Points, in no order, along strands that fork, close into loops and pass close to each other.
Two points are linked if the straight distance between their rows is under 98.4. Some points are linked to none.
Gul: [-42,  12, -28, -67,  -1,  33, -37, -49,  33,  -3,  24, -17, -15,  -4,   7,
 -28,  43, -19,  33,  25, -26,  12,   1, -59]
Gavop: [-13,   0, -13,  26,  14, -37,  -2,  11,   9,   6, -15,   5,  16, -18,  24,
  51, -17,  18,  -4,   2, -17, -26,  -5,  48]
nez: [ 37,  21,   4, -16,  13,  -2, -10, -50, -33,   1,  11,  11,  20,  30, -32,
   6,  12,  -2, -21,  -8,  -3,  23,   5, -28]
ditir: [-41,  24,  52,  22, -45, -74,  51,  43,  15,  16, -53,  32,   7, -42,  10,
 -11,  20,  14, -56,   1,  26, -22, -17,  12]
Rof: [ 88, -10,  13,  32, -63, -22,  47,  15, -62,  -4,   0,  -4, -16, -17, -23,
 -14,  -9, -47,  17,   6,  30,  -6, -19,   8]
Sizi: [ 17, -11,   6, -46, -55, -24,  12,  -8,   9,  14,   2, -26,  24, -51,  -1,
   0,  14, -11,   6, -16, -10,  47, -43, -17]
vafi: [-21, -16, -40, -38,  12,  44, -34, -41,  18,  12,  28, -15, -39,  21,  12,
 -25,   8, -22,  62,   7, -22,  11,  -7, -35]
miz: [  9,  18,   0,  23,  -8,  -7,  43,  22, -50,   0, -28,  53,   1,  22,  -3,
  -7,  72, -21, -35,  14,  56,  15, -14,  30]
paf: [-18, -10,   4,   0,   7,  -7, -46,  21,  29,  40, -22, -39, -33,  13,  15,
  -2, -37,  20,  23, -31, -15, -17, -33,  21]
zal: [  9,  15, -17, -32,   6,  17, -45, -37, -15,  16,  28,  -6,  -2,   4, -31,
 -17,   3, -17,   8, -19, -22,  14,  -8, -25]
repuz: [-24, -20,  -5,  35,  30,  25,  33,   1,  -1, -38,  17,  50,  28,  21,  12,
  20, -19,  64, -38,  -4,  23, -11,  15,   8]
Sopof: [-17,   8,  -9, -67, -30,  -8,  17, -17,  24, -30,  -7, -19,  23, -41, -14,
  12,  38, -30,  14,   3, -17,  42, -16, -23]
Zar: [ 35,   8,   7,  48,  28,  84, -31, -19, -17, -21,   0, -26,  10,  15,  -9,
  40, -13,  25,  32, -29, -31,  -5,  57, -26]
Gili: [ -1,  16,  12, -31, -15, -48,  55,   5,  -9, -18, -16,  14, -14,  -6, -22,
   9,  34, -18, -22,  -2,   2,  30, -37,  13]
Gumu: [ 73, -45,  18,  13, -76,  -8,   3,  45,  -3,  35, -29, -35,   0,  -5,  14,
  42, -18,   3,  -7, -19,   4,  -4, -13,  12]
Feli: [ 10,   9, -26, -11,  62,  51, -38, -42,  -7,   3,  36, -31,  -1,  40,   2,
 -13, -26, -30,  25,  64, -35,  -2,  58, -39]
Gav: [-38,   1, -15, -29,  -9,  23, -34, -41,  22,  24,  36, -35,   9, -39,  -8,
 -63, -10, -29,  48,   2, -34,  37, -16, -39]
pobov: [ -1, -14, -17,   0, -34,  34, -53, -29,  17,   0,  31,   3,  -6, -10,  -4,
   4,  26,   7,  45,  14,  -4,  21,   8,   6]
Sotu: [-67,  26,  14, -30,  27,  14,   1, -15,  36, -53,  23,  37,   4,  -8, -20,
 -22,  16,  26, -32,  11,  19,   2,  17, -21]
Fomi: [-36,  17,  -6,  -2, -22, -51, -13,  30,  38,  16, -32,  -9, -10, -32,  14,
  34, -30,  27, -12,   7, -25, -31, -30,  43]
mivim: [ 11,  22,  -3,  45,  52,  89, -44, -33, -26,  -3,   3, -47, -13,  31,  27,
   4, -28,  17,  60, -11, -48, -15,  48, -46]
Das: [-17,  22,  15, -10, -23, -43,  43, -10,   2, -42,  -3,  36,   5,   0, -10,
 -52,  83,   8, -29,  29,  33,  26,  24, -11]
sanu: [-52,  -7,  11, -46,  10,  -4, -28,  35,  51,  17, -11, -12, -29, -33,   2,
 -23,  -7, -14,  25, -30,  -1,   6, -20,   4]
fofo: [-12,  15, -17, -19, -48,  -7,   0, -27,   6,  -4,  -1,  23, -18,  -4, -37,
 -27,  69, -40,  12,  16,  -5,  33,  10,  11]
Dakil: [-34,  20,  -7, -38,  24,   4,   7, -25,  15, -11,   2,  39,  19,  34, -10,
  -8,  71, -22, -50,  28,  16,  -4,  30, -22]
muf: [-11,  -4, -32, -35,   7,  49, -49, -21,   8,  15,  15, -54, -24,   7,  20,
 -21, -15,  -6,  66, -30, -17,   2, -37, -12]
merud: [ 29, -20,   1,  18,   2,  71, -26, -34,  -5,  -6,  -3,  -7,  28,  21,   6,
  49,  -3,  19,  29, -11,   4,  28,  30, -32]
molug: [ -4,   1,  22,  -6,  36, -11,  14, -40,   9, -10,  16,  49,  31,  12,  19,
  15,  20,  31, -23,  16,  26,  11,  17, -50]
lel: [  7,   8, -22,  20,  36,  71, -44, -38, -31,  13,  27, -61, -18,  11,  15,
 -23, -46, -16,  72, -17, -48,   2,  11, -33]
mil: [ -1, -28,  22,   6,  -6, -41,   6,  24,  38,  14,   1,   7, -10,   9,  -9,
 -26,  -8,   9,  -1, -16,  11,  -1,  -5,  20]
dere: [-55,  37, -47,  17,  79,  56, -35,   4, -20, -17,   5,  22,  15,  35,  16,
 -17, -51,  39, -21,  -1,  16, -37,  34,  21]
gepo: [-72,  27, -34, -41,  41,  28,  13, -32,  23,  -3,  -5,  42,   6,  43,   1,
   7,  38,  17, -56,  50,  -1, -17,  29, -29]
boko: [ 38,   2,   3,   8, -56,  -9,  28, -17, -35,   7,  -1,  -7, -21,   6, -51,
  -4, -11, -15,   8,  -3, -12,  46, -39,  15]
pab: [  7,  -9,  -3,  29, -14,  17, -33, -26,   3, -20,  22,  18,  -2,  25,  -1,
  16,  31,  21,  10,   4,   2,  -7,  13,  19]
Loz: [ 26,   5,   1,  53,  26,  13, -17, -43, -26,   8,  13,   9,  17,  18,   1,
  31,  16, -27,  20,  29, -31,   4,  40,   8]
fuloz: [-15, -32, -21,  33,  -4, -14,  67,  17, -13, -14, -21,  47,  44,  16,  30,
  18,   4,  42, -50, -19,  34, -32, -16,  38]
Legil: [ 44, -19,  31,  56,  -2,  21, -22,  39, -12,  14,  -2, -33, -29, -27,   2,
  35, -66,   9,  35, -51, -40, -26,  44, -17]
Taven: [ 45, -34,  15,  23, -29,   5, -10,  21, -12,  34,  10, -51, -31, -25, -19,
  13, -89,  10,  24, -42, -43,  -7,  -5, -21]
pes: [-29,  17,  -5, -12,  25, -21,   7,  15,   2, -22,   6,  21, -12,  -1, -40,
   3, -22,  12, -23,  15, -17,  33,  -2,  39]
sekiv: [-66,  -1, -23, -43,  57,  21, -17,  -7,  45, -24,   5,  19, -15,   4,  45,
   7,  13,  15,  27,   5,  17, -12,   3, -27]
Metu: [ 15,  -1,  -4, -65, -24, -35,  20,  26,   2, -21,  11,  -9,  -5, -31, -40,
 -35,   7, -46, -16, -16,  -6,  33, -10,  -3]
ses: [ 11, -44,  15,  11,   2,  31, -10,  13,   7,  -1,  29,  32,  -3,  -7,  -1,
  13,   6, -18,  25,   2,  31,  25,  32,  -6]
lorib: [ 36,   4,  23,   0, -52, -45,  51,  10, -28,  11, -13,   4, -37,   0, -22,
   8,  10, -11,  -5, -15,   4,  20, -50,   2]
kul: [-20,  12,  32,  43,  50,  25, -45,  -1,  10,  -3,  16, -32, -15,  12,   5,
 -14, -35,  14,  36, -31,  -4, -43, -15,  10]
Pimi: [  7, -14,  17,  25,  -2,  14, -53,   6,   8,  47,   1,  -5,   2,  -7, -24,
 -26, -23, -18,  19, -37,  13,  -5,  10,  15]
lupi: [-27,  20, -15, -52,   7, -26,   1, -28,  43, -47, -12, -10,  27, -21,   1,
   7,  19,  11,  13,   4,  -4,  17, -10,  -1]
suruv: [ 35, -43,  11,  17, -32,   4, -32,  37,  23,  23, -16, -16,  -2,  -1,  16,
  32, -12,  11,   1, -36,  18, -36,  -4,  31]
Rogi: [-14,   2,  11,  -8, -21, -10, -43,  -7,  13,  40,   5,  -7, -21, -29, -20,
 -33, -17, -46,  19, -41,  -6, -25, -28,   3]
tus: [ -7,  13,  -5, -55,  17,  52, -41, -66,  15,  14,  38, -15,  -6,  19,   1,
  -3,  14,   2,  16,  58, -21,  -5,  19, -73]
gema: [ 15,  -1, -14,  34, -17, -40,  68,  50, -43,  -1, -33,  31,  23,  16,  21,
  21,  18,  29, -72,   2,  23, -29, -26,  53]
Zuden: [-48,  12, -19,   8,  49,  46, -26,  27,   1, -17,   4,  25,  22,  14, -10,
  -4, -32,  20, -32, -23,  26, -17,  11,  45]
vizep: [-12,  33,  22,  -4, -36, -24,  32, -12, -14, -23, -11,  29,  -6, -12, -34,
 -55,  91, -51,  -7,  30,  11,  46,  22, -19]
zada: [ 69, -16,   9,  31, -68,   3,  24,  -5, -36,  12,   2, -21, -18,   3, -45,
   1, -39, -36,  21, -26,   4,   0, -12,   6]
Ped: [-64,  53, -37,  -8,  64,  23, -37, -12,   7, -15,   6,  23, -14,  10,  19,
 -35, -35,  26,  12,  14,  22, -12,  23,  12]
mapo: [ -8,  19,  57,  35, -34, -46,  40,  40, -22,  19, -31,  42,   8, -37,  -1,
   2,   4,  23, -35,  12,  35,  23, -26,  19]
dilo: [-80,  36, -26, -18,  43,   0, -35,  -2,  33,   8, -31,  24,   1,   0,  10,
 -20,  13,  -8,  -4, -30,  13, -28,   5,  29]
lakof: [ 39, -27,   7,  10, -56, -29, -11,  26,   1,  63,   1, -47, -31, -25, -19,
   1, -76, -18,  -1, -10, -44,  -5, -27,  -7]
mir: [ 52,  14,  26, -14, -93, -40,  41,  19, -26,  17, -37, -47,  16, -47,   3,
 -17,  29, -37,  -8,  14,  22,  -4, -70,  -8]
vak: [ 33, -18,   0,  39,  23, -19,  -4,  26, -21,  -3,  -4,   4,  -4,  -7,   6,
  54, -34,  16,   3, -10, -26, -17,  31,  32]
Zelar: [ -6,  11, -20, -25,  56,  22, -37, -16, -10, -17,  35,  -5, -21,   5,  27,
  34, -16,  32,  20,  22, -40,   2,  10, -28]
Vava: [ 73, -15,  17,  -7, -68, -31,  45,  14, -28,  43, -22, -57,  27, -24,  -1,
  -6, -11, -49,  -6,  -9,   1,  -9, -62, -11]
fen: [ 84,  -9,  12,  14, -47, -37,  67,  18, -78,  30, -34, -24, -26, -14,  13,
 -28,  27, -25,  10,   7,  17,  21, -69, -24]
vebo: [-73,   8,  -9,  -5,  36,   2,  43,  -7,  28, -58,  16,  49,  22,   4,  -5,
 -14,   7,  29, -45,  -5,  17, -29,  -3,   3]
Temo: [  41,    0,   39,  -23, -103,  -47,   20,   29,   23,   33,  -25,  -33,
  -20,  -21,  -17,   -4,  -30,  -23,  -28,   -2,    3,  -28,  -56,  -20]
rapa: [-43,  19,  25, -25, -41, -85,  20,  24,  56, -32, -25, -12, -27, -53, -19,
 -19,   6,  15, -13, -17, -17, -16,  -5,  -4]
rad: [ 51, -18, -32,  10, -12, -25, -31, -27, -12,  27,  11, -46,  -8, -17,   6,
 -10, -50, -10,  45, -24, -42, -20,   4,  -7]
nivo: [-60, -19, -17,  25,  22,   5,  71,  -4,   4, -31,   5,  64,  55,   1,  29,
  13,   3,  43, -49,   2,  12, -31, -18,  16]
fisu: [ 52, -37,  -5, -18, -14,  -4,  21, -23, -14, -27,  43,  -9,  -5,   1, -25,
 -13,  -6, -36,  23,   1,  -1,  17,  -2, -23]
Mup: [ 15,  14,   9,  36, -15, -13,   4, -35, -27,  20, -30,  29,  27,  17,  -4,
  21,  27,   5,  -6,   9,  14,  41,  -6,  24]
Dur: [ 17, -28,  48,  61,  18,  10,   4,  -2,   6,   8,  -8, -24,   2,  25,   6,
  27,  -6,  27,  12, -35, -21, -16,   1,   6]
Tafo: [-64,  62, -37, -37,  84,  54, -36,  -3, -10, -11,   6,  -5, -10,  29,  62,
 -16, -23,  25,  15,  39,  18, -19,  20, -18]
Gato: [-13,  12, -31, -10,  59, -16, -43,   3, -11,  -7,  25,  10,  -7,   6,  29,
  12,   9,  30,  -8,   9, -35, -24,  15,  13]
maf: [ 32, -26, -49,  -6, -35,  62, -21, -41, -23,   6,  50, -44,   7,  -7, -32,
 -17, -30,  -3,  27,  -6, -32,  41,   3, -29]
kapi: [ 17,  13,  33,  31,  22,  -7,  24,  27, -37,  -5,  14,  30,  44,  -4,   3,
  12,  31,  -7, -43,  29,  17,  21,   7,  23]
dodi: [ 79,  -5,  24,  21, -68, -54,  44,  42, -25,  12, -36, -37, -16,  20,  -1,
   8, -14,   5, -25,  25,   4, -13, -36,  25]
Gat: [-16, -12,   1, -21,   4,  22,  -6,  -6,  19,  -4,  13,  53,   8, -14,  -6,
  -5,  27, -37,   3,  32,  39,  29,  44, -17]
gug: [-43,  12, -40, -15,  18, -30,  -7,  37,  18,  -6, -15,  23, -28,  -7, -13,
  -5, -31,  27, -13,  -6,  -2,   4,   6,  58]
kuga: [ 13,  -4, -31, -10,  16,  18, -54,   3,   1,  24,   6, -70, -28,   2,  50,
 -30, -42,   0,  76, -40, -15, -31, -21,  -7]
niru: [ 62,  -9,  22,  32, -49, -17,  28,  23, -37, -11,  -8,   1,   4,   0, -12,
 -44,  39, -29,   5,  26,  57,  11, -13,  23]
vama: [ 51, -34,   7,  58,   3, -24,  32,  14, -15, -20,   0,  20,   8,  13,   8,
  30, -12,  21,   1,   1,  21,  -9,  36,  28]
suf: [ -1,  -6,   7,  17,  45,  49,   7,   0, -11, -34,  19,  20,   7,  33,   4,
  49, -14,  45, -25,  -8,   1,   7,  31, -21]
duk: [ 47, -30,   4,  19,  -2,  37, -11,   6, -32,  11,  21, -26,   8, -14,  -9,
  33, -23, -21,  23, -16, -34,  23,  17,  -2]
Tif: [ 70, -27,   3, -13, -29,   2,  44,  -9, -35,   8,  -5, -19,  31,  10,  13,
  -7,  43, -41,  15,   0,  29,  40, -26, -19]
Liga: [-42,   9, -33, -26, -34,   5, -41, -21,  36, -22,  14,  13, -20, -11, -14,
 -23,  59,  -7,  27,  17,  -6,  14,  17,  16]
fos: [  3, -30,  40,  38,  26,  25, -29,  14,  17,   3,  22, -52,  -9,  -5,   9,
  17, -26,  -6,  41, -19, -39, -20, -15,   6]
Vatat: [ 55,  -8,   4,  10,  -6,  64,  -6, -38, -28,  -1,   9,  15,  28,  41,   6,
  54,  37,   8,  -1,  25,  10,  19,  47, -50]
Ror: [ 26,  -3,  50,  14, -21, -15,  23,  39, -41,  29, -26,  27,  19, -38,   9,
  21,  13, -12, -17,   5,  43,  39, -25,   5]
zep: [-65,  13,  -1,  15,   5, -33,   2,  -4,  38,  14, -33,  47,   8,  -7,   2,
 -22,  17,   3, -20, -34,  28, -36,   3,  32]
zif: [ 18, -19,   1,  43,  31,  23, -33,  48,  -1,   4, -10, -26, -35,  -8,  31,
  30, -65,  14,  42, -42, -12, -48,  42,  14]
Kigos: [-51,  -9,  11,  45,  -4, -14,  -8,  10,  32,  22, -15,  26,  -1,   6,   7,
 -10, -10,  30, -29, -35,  20, -69, -18,  45]
Fus: [ -8, -13, -44, -13, -11,  57, -16, -56,  -9,  28,  47, -49,  21, -21, -20,
 -38, -38, -42,  31,  14, -35,  44, -13, -27]
neb: [-16, -25,  24,  10, -22, -28,  -9,  18,  51,  27, -19, -36,  -7, -12,  -5,
  -7, -25,  18,  17,  -2, -16,  17, -29,  26]
mekot: [ 38, -16,  13,  -1, -17, -21,  21,   6,  -7, -26,  22,  10,   5,   6, -23,
 -20,  21, -23,  -5,  18,  23,  22,   0,   6]
Logom: [ 16, -11, -17,  23,  -6,  43, -10, -33, -12, -22,  11,  44,  11,  41,   5,
  35,  41,  31,  -9,  27,  26,   4,  42,  -4]
kamu: [-106,   71,  -66,  -48,   70,   53,  -12,  -10,    3,  -17,   -6,   16,
  -20,   35,   52,  -14,   -7,   29,   -2,   77,    8,  -29,   21,  -14]
betun: [ 33,  -7,  -9,   3,  33,  37, -26, -52, -21,  19,  23,  -6,  28,  27,  -4,
  15,   0, -42,  15,  47, -25,   6,  57, -30]
Seke: [ 18, -16, -34,  33,   6,  61, -20, -45, -22,  29,   1, -56,  -5,  17, -13,
 -11, -52, -20,  56, -47, -47,  18,   3, -16]
Nevu: [-47,  17, -36, -30,  45,  42, -38, -34,  20,   5,  -1,  12, -42,  30,  29,
  -5,  -4,  -2,  50,  14,   6,  -1,  11, -28]
lol: [ -7, -27,  15,  34,   7,  12, -10,  33,  10,  -5,  11,  37, -31, -12, -14,
  19, -30,  -1,  24,  -8,  22,  -5,  24,  25]
Nad: [ 15, -26,  -4, -29,   3,  -8, -18, -11,  18, -23,  54, -12, -25,  -8, -25,
 -55, -14, -26,  31, -14,  -7,  -6,  -6, -26]
zogob: [ 37,   9,  12,  36, -26,  -9,   2, -15, -31,  12, -18,  -4,   1,  12, -27,
  25,  -7,   5,   2, -13, -16,  25, -15,  30]
rupit: [-58,  28,   0, -33,  10, -63,  -5,  -2,  54, -29, -17, -24,   1, -34,   5,
 -20,   9,  24,  -3, -10, -28, -14, -16,  14]
mas: [-14,  14,  -3,   4,  22, -18,  -8, -28,  10,   9,  -7,  19,  20, -20,   7,
  35, -11,  -9,  16,  10,  -9,  12,   1,  10]
sifem: [ 47, -29,  45,  14, -79, -20,  24,  49,  18,  17, -43, -20,   9, -12,  19,
  14,   0,  11, -15,   1,  56, -10, -35,  13]
dek: [-21,   0, -29,  16, -10,  23,  18, -22, -10, -10,   7,  67,  30,  33,  13,
   6,  55,  40, -52,  40,  30,  10,  31,  11]
mel: [-22,   3,  -4,  22,  67,  69, -12, -27,  -2, -17,  12,  -1,  -5,  53,  23,
  42, -13,  51,   3,  -2, -21, -11,  39, -42]
Fizi: [ 12,   3,  32,  -2,  47,  23,  -1,  -9, -22, -28,  28,  24,  -3,   5, -21,
  32, -23,  -9,  -9, -18,   5,  -4,   4, -22]
ven: [ 82,  16,  20,  17, -67, -47,  57,  34, -58,  10, -54, -31, -30,   9,  -4,
 -30,   8,   6, -12,  19,  32,   3, -65,   4]
reb: [-106,   41,  -77,  -32,   50,    7,   14,  -24,   25,  -33,  -14,   50,
   12,    3,   35,  -17,   15,   16,  -21,   23,   -5,  -50,   26,   -4]
gapek: [-42, -20,   8, -34,  35,  22, -19,   7,  37,  -8,  16,   3, -16,  -4,   7,
   5,  -2,  -3,  21, -15,   1,  15, -18, -18]
nuvut: [ -3, -24,  22,  20, -33, -29, -15,  35,  50,  26, -24,  10,   0,  -9,  18,
  11,  -9,  19, -26, -29,  36, -67, -12,  27]
pumu: [-12,  36,  20, -45, -31, -11,  41, -18,  -8, -30, -25,   2,  13, -22, -20,
  19,  65, -32,  -1,   6,   3,  43, -34, -16]
bika: [-13,   1, -11,   8,  35,  20, -52,  -3,  21,   6,   2,  -5,   9,  14,  -1,
 -36, -12, -12,  20,  -6,  18,  -7,  24,  27]
pumep: [ -4,   5, -13,   6, -12, -23,  59,  61, -31, -10, -32,  35,  16,  14,   1,
  -6,  53,  -5, -67,   1,  46,  -3, -22,  56]
fazu: [ 36, -13, -20, -14,  31,  54, -18, -45, -18, -12,  29, -28, -12,  61, -17,
  16,  -6,   5,  11,  -1, -34,  11,  26, -50]
selo: [  2,  16,  24, -10, -10, -27,   6,  28, -16,  12,  -9,   9, -25, -21, -50,
   7, -45, -12, -16, -11, -13,  25, -18,  27]
Nug: [ 54,   1,  55,  33,   4,  13,  10, -11, -50, -10,  27,   2,   2,  -5, -25,
  20, -14, -16,  -2, -41,  -2,  -4,  -2, -26]
nit: [-114,   43,  -62,   -4,   39,    4,  -10,   -8,   25,   -5,  -25,   33,
   14,   -7,   34,  -25,    0,   34,   -9,   -8,    4,  -33,   -2,   36]
Gode: [ 33, -37,  10,  -1, -13, -28,  -4,   9,  22,  14,  30, -30, -23,   5, -30,
 -51, -22, -17,  11, -21, -10,  -1, -12,   6]
Kize: [ 61, -44,  23,  10, -40,  18,   6,  29, -25,  13,  -1, -22,  13, -24,  14,
  60,  -5,   1,  17, -28,   2,  12,  -6,  -8]
goden: [  2, -20,  35,  29,  35,   0,  13,  19,   1,  -1,   1,  10,  49,   2,  13,
  23,   2,   0, -27, -12,  20,  -9,   3,  22]
Kud: [ 15, -30,  27,  73,  47,  38,  -5,  21,   4, -12,   3, -15, -22,  25,  18,
  35,  -2,  28,  20, -51, -38, -31,  40,  -7]
Geda: [ 33, -45,  26,  45, -12, -39,  41,  46,   1,  -9,  -9,  21,   3,  16,  16,
   3,  -8,  26, -34, -15,  43, -29,   4,  27]
sogas: [ 29,  -7,  14, -10, -34, -56,  -3,  38,  11,  38, -18, -20, -17, -22, -25,
   5, -63, -24, -14,  -4, -14,  -8, -10,  17]
dufe: [ 11,  15,  33, -28, -85, -63,  27,  46,  47,  35, -61,  -2, -33,  -9,  -9,
   1, -29,  -9, -37,  -6,  25, -28, -33, -11]
viv: [-18,   7, -11, -35,  25, -16,  -5, -13,  15, -20,  27,  19,   2,   8,   4,
   1,  57,  -6, -19,  30, -20,   6,  15,   1]
Timav: [-12,  28, -11, -15,  66,  73, -52, -24, -29,   6,  19,  -5, -26,  27,  26,
  38, -16,  41,  12,  24, -29,  -2,  34, -59]
Git: [ -6, -20,  36,  11,   6, -51,  48,  36,  18, -12,  -2,  31,   6,   7,  -7,
 -33,  11,   5, -41, -16,  44, -16,  -1,  20]
boma: [  0,  24, -38,  -4,  46,  -3, -56,   7, -20,  -6,  20, -16, -27, -11,  22,
  -2, -21,  -9,  37,   4, -28, -35,  15,  28]
lef: [ 51, -30,   4, -17, -49, -30,  76,  11, -25,  23, -23, -30, -10,  -2,   8,
 -34,  35, -48,  19,   3,  10,  41, -61, -15]
Vusis: [-21,   4,  19,  20,  -9, -31,  21,  36, -10,  -6,  11,  37,  12, -33,   3,
  16,  45,  -9, -30,  35,  -1,  16,   2,  47]
lar: [  26,    7,   15,  -24, -101,  -57,   20,   10,    6,   24,  -36,  -29,
    7,  -52,  -15,  -12,    7,  -14,   -6,   -4,   -4,   19,  -47,   -6]
pubot: [-46,   2,   1,  -8,  -2, -64,  49,   3,  32, -23, -23,  24,  21, -10,  15,
 -42,  66,  23, -35,   8,  12,  32,  26,  -1]
nuzog: [-64,  13,  11,  40,  36,  -4, -26,   4,  28,   9, -14,  -3,  -4,   2,  17,
 -16, -30,  32,   9, -24,   3, -44, -18,  37]
Nevof: [-59,  11,  -9, -41,   1,  16, -45, -12,  42,  14,  -5, -21, -10, -31,  -6,
 -60,  -3, -29,  45, -17,   3,  27,  -3, -13]
tos: [-97,  54, -62, -67,  52,  20,  -2, -15,  34, -46, -11,  18, -22,  12,  24,
 -16,   3,  22,  -3,  51,   0, -12,  34, -20]
Nodez: [-29,  20,   0, -55,   5,  32, -21, -41,  31,  -8,  29,  12,   1,  16, -14,
   4,  50,  -7, -16,  84,  -1,  -4,  40, -53]
milu: [ 11,  13,   3,   4, -12,   3,  -2, -42, -13,  19,  -8,  23,  33, -22,  -4,
  31,  19, -30,  13,  28,  -7,  52,  11,  -2]
Vufo: [  2, -18,   0,  10,  12, -22,  18,   9,  -8, -21,  37,  33,  -8,   0,  11,
  27,  46,  12, -13,  43, -18,  21,  14,  12]
kav: [ 91, -14,  10,   7, -10,  24,  41, -16, -57, -24,   9, -28,  47,   9,   4,
  16,   5, -17,  11,   5,  15,  43,  -2, -32]
Bov: [ 70, -27,   4,  12,  18,  20,   6,  10, -25, -19,  10, -25,  44,  15,  -5,
  27,  -2,  -8,  -1, -10,   2,  25,  33,   2]
noloz: [-51,  11, -10,   4,  10, -36,  65,   5,   3, -28, -19,  48,  61,  -4,   9,
 -41,  46,  38, -69,  17,  20,  26,  14,   7]
Pirol: [-54,  25,   9, -54,  40,  31, -26, -20,  34, -38,  40,  15,  -6,  11,  -7,
 -19,  39,   4, -23,  35,   3, -27,  27, -45]
mog: [  2,  31, -15, -16,  56,  -6, -10, -61,  -9,  -8,   3,  18,  14,  42, -19,
  -2, -14,  25, -21,  14,  -9,  15,  21, -25]
Suro: [-20,   8,  18,  17,  27,   7,  51,  20, -15, -14, -12,  42,  61,  13,  10,
  -8,  25,  18, -70,  19,  42,  28,   3,  17]
ginit: [-26,   3,  22, -10, -49, -44,  11,  19,  47,  12, -39,  -8,   0, -38,   0,
  22,  10,  13,   2,   3,  -4,  14, -30,  25]
Vun: [ 44,   9,   0,  26, -47, -61,  47,  39, -25,   7, -47,  -8,   3,  17,  17,
  41,  -3,  26, -48,  13,  11, -28, -34,  43]
zok: [  5,   5, -14, -23, -32,   6, -18, -38, -19,  47,  15, -14, -13, -16, -41,
 -21,  11, -49,   8, -43, -29,   9, -40, -12]
Sume: [ -2,   8, -14, -14,  52,  33, -42, -37,  13, -16,  33, -19,  12,  19, -12,
 -37, -19, -30,  34,  22,   2,  -8,  25, -16]
bido: [ 54, -21,  22, -24, -47, -27,  26,  33, -24,  -9,  26, -21,   0, -30, -42,
 -48,  11, -37, -17,   0,   8,  35, -24,   0]
tilig: [ 39, -16, -30,  10,  40,  17, -54,  42, -27,  -1,  21, -30, -25,  -4,  22,
  23, -33,  -4,  37, -27, -31, -37,  39,  14]
Rer: [-45,  41, -34, -39,  67,  25, -12, -33,   8, -11,   4,  12,  -7,  50,  -9,
   3,  -1,  10, -27,  40, -12,  -1,  24, -11]
Fazot: [-55,  17,  27,  -1, -34, -65,  35,  33,  41, -27, -16,  16,  10, -46,   4,
  -8,  20,  35, -40, -12,   9, -31, -10,  16]
milug: [-12, -15,  -1,  24,  23,   4, -26,  58,  11,   2,  -2,   8, -41,  -3,   6,
  13, -69,  15,   3, -23,  10, -54,  18,  38]
bakik: [ 64, -37,   2,  -8, -25, -35,  28,   3, -31,  39,  -2, -33,  23, -18,   7,
  18,  -5, -49,   5, -25, -20,   1, -26, -11]
kupod: [ 11,  -7,  -5,   0, -15, -32, -33,  42,  33,  50, -44, -52, -25,   9,  23,
  28, -74,   5,  -2,  -9, -29, -43, -19,  17]

How many points has the smallest loop of links through each point below? Write 0 if it is on no loop.
Geda: 9
Suro: 0
mas: 17
tus: 0

A piece is two or more points that can be reached from each other along the links. Count, over all rows, the pieces, the separate loops (a circle has one, a figure eight two, a Y none), the forks (points with three links) and the tips (points with one).
pieces: 3
loops: 2
forks: 16
tips: 18
